Points on a hilly landscape, in no order, each with its height.
A ball rolls from a point to whichever of its 2 nearest points has the largest drop for the distance, and stops where none of them is lower. Distance is the straight distance between rows; heights are no part of it.
(731): [166  89 111  82  76 104 137 111 137 128 164 164 124 211 153 135 112 148
 163 113 112 153 134 126  76]  h=7.57
(468): [112 109 152 111 108 109 113  90 116 101 118  65 111 105 202  83 148  90
 118 150 104 103 166 175 137]  h=2.70
(322): [106 151 162 109  87 171 119  98 159  83 141  65 145 105 126 119 127 133
 109 157 156  81 133 111  86]  h=4.58
(257): [168  86  74 142 181 147 118 156 113 141 109 186 100 110 122 128 145 129
 119 118 150 145 132 143 176]  h=7.40
(22): [146 185 152 183 165 144 142 108 160  86 119 123 141  78  84 149 126 115
 118  78 139  83  82  79 198]  h=3.49
(466): [146  92 174 117  95 127 120 141 178  96 109 105  80 189 200  67 172 108
 101 165 115 149 119 181  80]  h=2.00
(4): [ 84 112  97 207 128 102 123  57 145 103 122 118 139  87 106 135 142 130
 159 128 127 119 143  94 148]  h=6.80
(929): [100 135 158  99 108 115 112  88 121  96 162  70 103 168 175 110 122 104
 128 148 117 138 171 168 144]  h=3.00
(666): [ 93  96 150 127 111  98 145 127 154  94 134  99  88 146 226  76 155  80
  81 162  99 129 153 186 107]  h=2.41
(963): [131 134 187 132 123 153 109  95  94 105 126 115 136 105 105 147 127 118
 112 116 153 100 125 131 164]  h=2.75
(715): [141 165 170 110 158 133 151  49 108  78 140 133 117  70 134 100 134 102
 167  96 124  91 111 161 208]  h=5.68
(309): [ 89 126  99  83 132 136 132 166  84 210 115 151 129 146 103 131 119 153
 128 119  87 143 118 126  66]  h=6.13
(811): [146 140 188 115 107 156  82 139 109 133 145 112 121 150 130 135 124 146
 121 127 140 123 160 128 158]  h=1.92
(461): [ 88 108  93 142 143 102 133 106 104 137 168 166  83 123 153 106 130 134
  99 123 100 114 181 145 138]  h=7.75
(65): [177 125 143 138 147 100 105  87  78 121 124 139 118 160 137 150 177  88
 160 133 139 155 117 136 173]  h=2.53
(783): [157  97 118 159 131  98 153  75 106 110 115 133 111 124 132 151 186 105
 135 121 149 133 128 167 141]  h=1.98
(165): [174  89 184 114  60 127 140 161 165 113 150  60 131 157 143 106 153 132
 128 146 154 153 137 166  93]  h=1.94
(724): [128 147 136 112  96 154 147 125 147 146 129  74 152 140 118 148 125 138
 114 143 135 117 151  97  84]  h=4.25
(789): [172 156 123 122 160  99 127 146 131 147 155 128 162 178 116 179 144 116
 160 105 122 146  97  88 135]  h=0.51
(677): [126 154  86 108 166 125 101 163 113 181 130 134 125 154 121 146  79 105
 132 119 134 166 104 104 162]  h=6.55
(174): [132 138  72 171 157 155 153 145 157 160 115 112 149  98  84 162 141 138
 119 125 139 106 128  81 151]  h=4.63
(558): [183  73  37 125 185 132 101 164 135 100 116 206 118 121 137 133 153 106
 165 116 172 152 100 118 152]  h=7.16
(984): [ 93 128 152 117 109 101 109 142 114 168 128  82 137  66 151 114  95 153
 115 140  97  95 172 163 127]  h=7.18
(854): [134 137 150 107 114 161 144 130 135 107 144  72 117  70 133 114 182 147
 137 116 149  84 171 186 106]  h=0.27
(539): [ 83 142 141 142 104 123 173 156 147 151 160 164 152  54 115 114 101 174
  85 152 118  91 131 127  91]  h=5.20
(814): [105 131 120  88 131 125  99 132 100 165 130 174 104 174 143 123  94 117
  84 144 130 165 130 148 112]  h=6.53
(887): [104 166 125 114 115 109 154 135 105 162 149 105 136 103 151 109  96 141
 132 115 100 112 175 121 123]  h=7.09
(752): [153  98  69 126 136 135 139 185 115 174  78 155 130 117  80 122  86 143
 122 137 134 134 123 108 114]  h=5.65
(720): [200 123 154  94  70 118 134 156 137 177 129 142 162 183 124 114 110 167
 140 129 143 167 142 143 102]  h=3.33
(597): [ 62 105 182 162 102  94 106 160 126 146 131 113 112 116 153 130 141 142
 101 176  79 104 143 136  82]  h=4.10
(646): [120 112 115  66 102 144 138 123  90 164 110 203  94 198 148 113  48 135
  97 133 102 166 115 111 131]  h=6.77
(894): [147 122 181  88  76 153 109 143 128 155 131 108 128 174 138 106  97 184
 115 132 135 152 172 154 115]  h=2.71
(749): [ 70  93 148 147 119  96  98 116 123 123 120 117 146 115 169 142 125  95
 105 150  99 138 146 212 138]  h=7.31
(164): [147 158  94 191 157  87 155 151 157 122 113 154 111 117 135 150  77 106
 150 111  91 129  72  54 187]  h=4.65
(893): [128 141  88 166 183 113 134 116 123 110 119 126 123 132  99 124 118  91
 140 113 139 150 109 133 191]  h=6.95
(627): [ 87 130 126 128 119 115  86 138 112 155 144  76  77 140 145 117 177 138
 116 126 105 119 164 133  58]  h=3.66
(892): [148 141  71 142 180 118 125 174 182 122 132 147 160 144  81 197 126 120
 174 108 116 146  80  96 152]  h=1.82
(128): [118  86 147  69  77 146 119 138 116 145 107 151 158 200 121 121 104 164
 140 146 100 160 104 138  35]  h=7.35
(512): [141 152 127 120 110 129 187 159 140 171 179 177 141 118 113 132 111 167
 103 139 136 133 134 128  88]  h=5.53
(388): [124 128  94 140 136  95 166 149 109 164 117 174 131 146 146 135  70 117
 161 128  77 136 103  77 172]  h=5.02
(909): [212 117  50  76 165 139 109 162 160  87 128 203 106 141 145 132 117  94
 179 106 145 142  82  79 130]  h=6.90
(7): [175 163  74 139 170 170 115 167 186 122 133 116 107 156  85 191 127 102
 160  83 103 132  60 105 191]  h=0.91
(948): [190 137  50  66 156 151 116 137 137 140 122 153 132 163 106 120 127 133
 130 104 182 151 116 101 104]  h=6.22
(524): [146  96 167 132 101 122 132 107 104  99 145 101 110  91 140 146 179 115
 146 111 153 108 176 188 162]  h=1.24
(211): [150 183 159 120 127 110 152 131 113 135 168  87 143 143 144 105 101 113
 123 128 143 148 137 114 143]  h=6.94
(499): [126  85 124  55 103 155 135 147  79 178  98 199 120 181 116 133  77 134
 160 122  71 156  81 103 137]  h=7.02
(268): [125 132 151 131 108  79 150 100 114 124 164 164 134 166 159 129  91 115
 134 135  71 122 132 104 134]  h=4.80
(125): [129 162 186 126  97 116 133  85 123 121 148 170 122 185 169 125  50 133
 145 117  82 123 114  66 182]  h=5.15
(567): [ 82 110 199 109 113 141 109  95 111  72  93  93 153  49 121  89 144  93
 130 162 132  70 122 201 133]  h=5.12
(696): [173 161 118 190 164 117 136 119 173  75 123 157 121 131 105 146 100  96
 121  94 115 124  49  73 181]  h=4.23
(482): [137 127 198 136  94 101 144 110 123 102 165 137 136 159 171 148 135 121
 117 142 107 124 126 140 137]  h=4.53
(741): [ 79 101 129 142 110  89 128 146 122 180 111 101 110 125 146 136 152 175
 102 141  83 104 146 127  38]  h=3.90
(503): [168 119 147 103  75 133 149 160 136 173 116 109 148 158 130 125 154 175
 113 142 142 128 133 119  41]  h=3.85
(416): [156 121  48 100 144 138 138 146 139 152 106 176 151 127  89 138 130 142
 106 125 145 149 112 108  72]  h=5.94
(599): [144 107 106 143 122 119 142 183  84 193  77 191 144 127 121 129  85 113
 141 145  94 146 105  86 142]  h=5.32
(458): [ 87 170 110 159 182 159 125  87 128 108 115 107 146  44  94 117 144 132
 158 107 146 102 143  86 186]  h=6.29
(989): [153 188  89 159 172 177 137 147 172  92 122 100 126 109  98 165 114 124
 140 101  98 102  92  88 207]  h=2.40
(920): [140  88 145 105  67 142 140 157 187  90 131  67  82 128 174  95 154 133
  99 132 135 136 133 180  74]  h=1.53
(441): [ 83 110 184 116 104 100  88 129 124 122 128 100 168  79 173 126 108 101
 134 158 115  88 159 181 175]  h=7.25
(298): [124 163 152 122 167 148 161 104 119  98 138 118 129  27 103 119 155 133
 186 105 145  85 137 145 165]  h=6.03
(84): [111 166 137  99 143 150 137 185  98 195 137 146 141 116 109 120 101 162
  90 124 133 137 141 120 101]  h=5.88
(850): [133 117 169 126  73  98 151 174 167 115 142  69 145 153 151  94 110 106
 116 186 120 153 139 146  72]  h=2.28
(189): [113 150 143 167 166 113 151 111 140 112 157 107 153 118 100 176 210 130
 147 124 144 119 109 126 121]  h=5.22
(933): [131 142 106 151 131 102 158 117 132 109 140 110 149 117 112 108 144 130
 100 134 164 153 126 135  92]  h=6.34
(14): [ 90 134 120 155 118 118 116  89 104  93 110  66 109 102 116  93 151 113
 110 131 166 144 140 141  86]  h=6.46
(565): [ 75 121 129 188 119 139 127 126 163 133 129 121 163  34 120 110 129 174
 111 154 128  91 153 130 106]  h=5.01
(361): [183 130 106 155 109 149 144 159 124 154 100 135 145 108  93 162 122 141
 110 106 156  97 127  85 165]  h=4.09
(606): [113 131 183 113 147 135 151  48  93  80  95 131 142  56 132  93 136 105
 161 142 120  64 129 180 171]  h=5.35
(519): [115 145  88  56 144 154  94 166 101 178 119 159 122 192 104 130  84 126
 128 133 128 181 113 120  92]  h=6.33
(967): [116 116 118 183 176 143 142  83 108 112  92 145 108  82 108 117 127 100
 149 131 152 149 110 109 209]  h=7.11
(439): [134 102 139  66 114 152 109 135 110 163 102 174 155 228 125 143  92 145
 189 119 102 173  99 102  99]  h=7.21
(976): [125 155  99 142 146 150 131 104 101 124 138 152  98 144 107 130 146 127
 101 114 168 130 122  78 130]  h=6.64
(319): [115 119 128 118 114 109  94 109 101 137 151  87 108 207 155 125 126 128
 138 121 114 144 168 123  92]  h=3.35
(904): [165 173 116 115 164 116 121 133 112 135 140 112 134 151 123 132 106  94
 128 107 160 179 120 148 169]  h=6.76
(560): [102 149 114 182 168 129 146 128 156 131 121 101 179  97  80 183 170 164
 136 140 156 131 133 103 133]  h=5.00
(518): [145 127 158 176 131 121 132 136 121 129 119 126 152 105 106 179 129 111
 116 108 132 111 133 114 195]  h=3.43
(634): [112 102 200 158  89 103 117 131 133 109 123 125 124 141 173 131 168 128
  92 167 121 114 128 162 104]  h=4.29
(336): [ 69 133 149 135 109 162 112 136 151 102 125  91 165  54 124  96 110 155
  84 150 143  64 146 150  84]  h=4.82
(788): [140 103  85 137 111 100 135 135 114 142 120 163 120 129 131 124 138 146
  99 119 150 136 137 140  73]  h=6.18
(172): [ 78  97  89 202 153 160  96  87 134 139 102 127 114  81  98 114 155 141
 157 131 146 128 172  98 164]  h=6.68
(192): [219 178  75  55 154 145 114 139 172 106 142 161 133 172 134 121 121 127
 180 101 176 171 102  87 127]  h=6.56
(778): [115 140 122 108 144 146  82 127  94 113 148 163  90 147 114 121 136 133
  85 127 148 142 145 150 114]  h=6.41
(959): [114  99  81 161 169 122 110 118 111 128 136 213  75 123 138 125 137 126
  93 119 130 127 141 149 172]  h=7.60
(20): [180 136 139 134 152 111  96 108 129 109 117 132 142 195 137 141 154 108
 145  93 130 136  86  97 181]  h=1.73
(937): [130 154 125 141 165 150 135  94 136  86 142 109 125 155  81 174 184 116
 156  87 155 132  92 105 145]  h=5.46
(373): [ 72 148  85 170 194 156 131  86 138 121 131 138 119  68  93 108 163 144
 133 121 155 128 164 104 131]  h=6.50
(305): [101 109 132 126  95 147 146 165 177 118 138  65 119 104 134 127 167 146
 106 138 135 108 148 179  68]  h=1.07
(628): [115  80 157  96  67 108 149 120 127 126 137 160 142 195 140 137  77 134
 133 154  90 151 116 159  75]  h=7.45
(299): [ 74 101 162 138 124 145  88 123 139  83  79  60 129  40 115  90 156 138
 123 147 145  87 122 178  88]  h=4.99

For each start below, name the point where the ball stops.
(468) => (854)
(189) => (811)
(322) => (811)
(257) => (7)
(268) => (854)
(788) => (7)
(125) => (854)
(749) => (854)
